Points, in no order, along strands that fork, close into loops and pass close to each other.
Points whose rows are less than 70.1 apart are linked; no others are. Some points are linked to none.
mit: [ 25   1  -9 -10  -2 -14  16  -9   4  10   6  -3   8 -25  14 -24 -20  13
  16  17]
Pok: [-26  -5  -9  -2  10  -5   6   8   8 -17 -12  11 -47 -14 -10  -1  13  23
 -37 -29]
mut: [ 23  17  17 -12  11   5   7 -18 -28  -7 -29 -12  18 -12 -20   7 -16   0
  11  10]
sutep: [-16  12 -16  11  10  -4 -15  17 -16 -15 -14   6 -29 -10 -26  11  26  34
 -14 -22]
dibob: [ -4 -27  19 -23 -12  -2   5  12   7  -3  37   9   6  15   0  15   1   4
  48  25]
gonor: [ 30  30  10  25  19  17   0  16  15  12  -5 -16  16  38  23 -15  32 -32
 -31   3]
zofi: [ -8 -26  -3   1  -1  -9   7  -5 -25   1  21  -8   6 -42 -20  -7  -6  -5
  33  -7]
pevup: [ 22   7  15 -15  39  20   0   9  34   8  28 -30  -9  25   4  -1  -2 -21
  15  13]
rok: [ 17  11  23   7  -4 -23   8   8  17   4  32   7   3  24  32 -51   2 -12
  11  16]
pezo: [-52   2 -23  15  -2 -11 -16  -5 -18  -6 -12   2   6 -48 -35  13  28   0
 -13 -16]
bet: [-24 -22 -45 -14 -21  -8  -4 -25 -28 -26 -14  11  -6 -15 -13  -1  -6  -8
  15   0]
pomun: [ 18 -48   3 -27   8  16   1  18  20  17  12 -14 -15  24  -8  -8 -17 -35
  39  -1]
keke: [ 39 -17   6 -22 -10 -36   3  13  17  17  32   0  -2  24  23 -35 -16 -12
   4  23]
Lud: [-24   7 -21  35  14  -4   0   1   6  17  -9  -9  -7 -42 -24  12 -27   8
 -37  10]
biti: [-14  42  20  -4  20  -9 -10  32  22  10  21  -6  18  15  30  12   5   4
 -29   8]
zulun: [ -1  -6   0 -21  19  21  21  19  13   9   3 -13 -19  25   4 -24  -5 -14
  19   0]
kas: [  7   5 -25  15 -10  17   8 -14  -7 -23 -18   6  -4 -16   2   0  14  12
  14 -17]
sono: [-27   5 -38 -20   2 -15  -9 -42  -9 -29 -24  16 -15 -22 -36  -5  -2   3
   0 -29]
Zeg: [ 22 -24   3 -23 -11  -4  -4   1  10 -10  33  37  20  64   9  22  16 -21
  45  36]
Mev: [-28  29  13  25  -1  32   0  -1 -14 -19 -16 -16  11  -2  -2   9  -7  21
  12  13]
Lan: [ -4   4  -9 -10 -11  12   6 -18  -2 -26   9   9 -10  17   4 -13  10  25
  12  12]
Ragab: [  5  -8 -13   6  -3   8  -6  19 -53   1  19 -15  25  14  14 -27  17   9
  28 -13]
zimi: [  1  21  14  21   9 -13 -36 -23 -18  -3 -25   0  23 -47 -13  38  -1  28
  -8  -9]
Rorap: [-21  34  16  24  -6 -11   7  -5   1  19  29   6  10  41  26 -16  -7  -6
 -44  22]
zamor: [-15 -27 -25  -5 -11  23  16 -10  11  13  15   3  15 -26  16   3  10  -9
  17   4]
paf: [ -7  -6   0 -21  -1  -5  12   7   4 -30 -11   1 -40   2  -5  10  -8   1
  -9 -19]
Movir: [  1   8   9   2 -10 -12 -19  19  12  -2  -9  13  -5  28  -3  12  32  17
 -39 -36]
san: [ 14  10  -7  -7  -5  25 -33  34  24  -1 -19 -40  -2  32   6   7  15  -1
 -14  25]
kud: [-17   8   4  22   8  -4  11  15 -15  22   3   0   6 -31  -6  -5  -4  16
 -36  -7]
Rem: [-13  38  11 -14   6  20 -19  18  12   3 -26 -20  16  36   7  22  -1  12
 -25  29]
semiz: [ 35  -5  12 -15 -13   9  10   0  -5  -7  25   9   4  20   5  17  17 -38
   5   6]
tisun: [-15  21  21  20   9 -16  18  16   4   4  50  -2  -5  32  13 -31 -10 -18
 -16  27]
Zopog: [-24   3  10  -5  11 -22   3 -37 -21   3 -40  16   4   0 -33   5 -11  18
 -39 -19]
tedon: [ 21   7  13  20  -7  -1 -11  25  35  16 -50 -10 -11  -8  15 -11  -2  18
 -30 -30]
Tetor: [ -9  -5 -13 -15   4  46  19 -37  29   7   8  -8  15  -7  14   6  12   5
  31   2]
vor: [  8 -55 -15 -18  13  17   0  19   2  22  29  -9  -9   9 -34   7  -8  -5
  45  -5]
padug: [ -8  15  -6  12  12  -1  -5  17  -7  -1 -20   3   0  14 -10  23  23  36
 -42  -4]
menut: [  7  18 -19  48  -5   7   2  -6  -2 -24 -17  -1 -23 -42   8   7   8 -11
  -4  -4]
teg: [ 20  22  30  17  16  16  14  -6 -17   0  -3  16   8   8   8  16   9 -26
 -32  -1]
fum: [  0 -47 -19  -7 -31   7 -13   5   0  -6  24  13  -6  -2  13  18 -12  12
  53  15]
tib: [-17  14   7  34  -8  -5 -31  -6  -6  26 -23  -6  17 -30 -10  42 -13  35
 -31  -6]
bebe: [-37  10  -6  24 -13 -26  -7 -41 -29 -11 -39  27 -14  -7 -16 -15 -25  21
 -37 -25]
pomaf: [-13  -1  -2 -11  -5   7  -3  25  18   2 -18 -37   4  -9 -15 -11   7  25
   2   7]
fol: [  6 -11   0  22 -23  13  19  10   2   4  12  -8  -6  10  19  -6   0 -27
 -23  18]
rogu: [ 38  19  16   1   1  15  13   1   8   7  13   0  22  26  23  11  27 -49
 -28   8]
migo: [  5  -3  -2 -14  23  13  25  29   7 -11  14  17  12  -4  41   0  -5 -31
  41  27]
rebid: [ 28  30  20  14  21   1  -6 -15 -12  -4 -39  -5  11 -18 -27  26  -2  32
 -10   4]
Totub: [ 20 -32  -4 -15 -18  -3  11 -20   3 -15  -7  11   8  23  11  -8 -27 -16
  45  22]
gevub: [ 11  18  12  11  10  20 -15  20  -8   7 -19 -37   3  -5 -16  -6  11  23
  -4 -21]
fop: [  8   0  -1   2  -8  -4  -8  14 -24  -6  39   3   8   8  19 -17   8  10
  -2 -24]
kupa: [ 20   1  -5  24 -11   8 -12   3  -5   7 -30 -30 -10 -40 -33 -18   5  16
   5 -22]
ton: [  3  27   6 -32   7  -2   6  12   5  11  24  -8  23   8  25   3  -5   1
 -15  32]
sida: [-51   5 -27  31 -17 -21 -34 -21  23  -8 -31   7 -26 -45 -54   4   7   7
 -33 -31]
zin: [ 13 -25 -38 -28  21  -9  -8 -19 -12 -18  18  32 -23 -28 -22  10  -7  -9
  32  -1]
mab: [ 12 -42   3 -23 -15  -9 -27  22  15   2  29  32  -3  52   0  22   8   5
  48  22]
Tiged: [-48  14 -28  55 -10  -4 -23 -15  -1  -8 -20  14 -26 -53 -26   8  20  -4
 -18 -25]
giki: [-48  -8  -7  17 -23 -32 -19 -21  11   1 -34  14 -24 -25 -21  -6 -10  24
 -33 -17]
kebet: [ 25   6  28 -18   1  11  13  -7 -16  -4   6 -34   5 -13  -6  14 -26 -18
  26  -1]
gisef: [-12  22  22   5  17 -11   8  24   3  23 -21  15  15  -6   6   4  15  27
 -43  -8]
bave: [ 20 -14 -16   8 -19  48   6 -18  17 -13   0  -8  -4   1  18   6   7  11
  40 -13]
dit: [ -5  27  25  24   2  13   5 -15  -1   3 -31   8   5  -6   4  13 -26   9
 -19 -29]
mupip: [ 19 -11   9 -28 -33  -6   7  -9 -13 -22  -4  -8  -8  36  26 -13 -30 -24
   8  11]
Sot: [-11   4 -20 -15  11   2  10  29  15   2 -31  -3   0  13   2 -28  -5   1
  -5   6]
dop: [ 18  -1   3 -17  -9  14   7 -19  -1 -13   7   7  23  53  19   8  -5 -25
  43  38]
Foza: [  3 -13  -6 -30 -13  -4 -11  28 -19  11  -2 -29  17  -4   2  -1  14  14
  -2  -1]
zak: [ 12   1  33  -4  -1 -18  21 -25  -1   8  -2  -5  -2 -30 -11 -14   8   4
   0 -19]
Ses: [  8  20  -2 -11  -1   1  13  -7   4  19   1 -15  16   8  31 -20 -27  16
 -10  19]
karat: [-36   5 -14  27   7  27   8  11  -5 -20 -19  -8  -9 -19 -11  20   5   3
   0  36]
fibo: [ -8  -8  46 -18   1   4  22 -10  18  -2  16 -12  -8   0   4 -20  19  -8
  -2 -17]
bolu: [ 21 -29  -6 -20  23 -15  12  35  15   8  21  32  -4  19  32 -11  -1 -40
  30  27]
Nodo: [ -6   0 -15   0  -7 -14  -5  -9  -3   6  20 -17   2 -56   3 -18 -37   9
  12  -7]
far: [-16 -45 -42 -15 -28  -3   1 -33 -18 -16   1  35  -2   1  -5  -5 -16 -15
  58  -7]
Sul: [  2  27  39  15  18  12   6 -36 -18   7 -24   8  21  25   5   8 -15  -1
 -41  -7]
vipe: [ 22   7   3  13  -4 -14  -8  -9 -38  -2 -11 -20  14 -38 -33 -13  -8   8
  16  28]
mavob: [  6   7  19  15  -9 -17 -24  27  42  17 -39  19 -11  18  13  11   5  13
 -45 -42]
Loti: [ 16   9  25 -30  -5  -5  -4   9  12  -3  42  -1  10  50  16   8  20 -26
   3  -1]
darug: [ -2 -56 -29 -20  28  -5  -9  14   5  19  37  30   1  -1 -28  18  14  10
  51  -7]
zesis: [  1 -24 -21  -7 -16  -5   3 -30 -15 -13  -8  22  24  -9  14 -12 -13   1
  71   2]
Mekoz: [ 20 -21 -17 -10   0 -19  30  -2 -22 -16  28  35 -25 -11  12 -10   7  -7
   0  -1]
Gove: [ 22   5 -10  11 -10 -20  -9 -21 -18  -3 -29 -10  11 -53 -34 -33   3   3
  21 -19]
fozo: [  3 -46 -42 -20   2 -25  -2  -8   3   5  24  22 -10 -24 -35  -3  -8   1
  49 -14]
gusat: [-30  -9  -8  11  -6   1   2 -13 -21   5  12 -13  22 -55 -20   2  23  -7
   5 -20]
zamin: [  4  10  13  11  13  23   6 -30  -3 -10 -20  -3 -24  -3  -6  31 -21 -12
 -29 -31]
sude: [ 10  25  39  33   0  -6 -14  -3  15  17  -2   3  -2  29  -1   3   6  32
 -39  10]
Luzi: [  2  -6   5 -11  -3 -16  21 -17 -22   0  16  17 -14 -24  -1  -4   4  -9
 -24 -31]
tope: [  3 -26 -13 -23  12 -23  22  16   1  -7  17  31 -12  20   9   2   8 -15
  10  17]
zadop: [  9  29  30  30  24  20 -18  13  23   9 -15 -12   3  55  12  -5  12 -19
 -26 -22]
zoteg: [ -6 -49 -39   5 -11  20   1   8  -4  11  28  15   7 -30  20  12 -14 -15
  50   1]
mis: [  8  10  11 -25   0  -8  -4 -16 -28 -14  24 -16  -9  28  13 -11 -35  -7
   4  21]
fezo: [-40  -6 -28  15  -1  11  15  -5   1   6  -6 -12 -15 -47 -14   3  -8  -5
 -18  32]
vunev: [ -6  23  12 -18  -3  -8  12   4   6  -1 -32   4   8  39  12  19   7  -8
 -34  33]
lim: [  8  18  42 -15  14  15  26  -5  32   1  22 -24 -16  19   3  -5   0 -33
 -10   6]
Feku: [-46  42  25  14  18  -9 -22   3  21  20  14   2  24  35  30  -3   6   5
 -40   9]
kofiv: [ 27 -11  -2 -24   2 -18 -10  27  -3   9  40 -15  11  -3   9  -1   3  18
  11 -17]
Rim: [ 23  21   3  12 -10  -4 -16  32  22  11 -33 -25 -10  27   0 -10   9   9
 -36   5]

A piece is all that can be reached along the links. How many separate loops has the piece of each point below (a circle has one, a figure eight two, a Y none), and how many tips (points with one link)?
lim | loops 0, tips 5
Rem | loops 0, tips 3
menut | loops 0, tips 4
Ses | loops 0, tips 2
zadop | loops 0, tips 3

A fork is a point with three links, a tip a point with one. Leave the first point through the second and follow the links. Name the first fork or tip that comes.
Tiged / pezo | keke
keke / rok | Zopog
migo / bolu | zulun
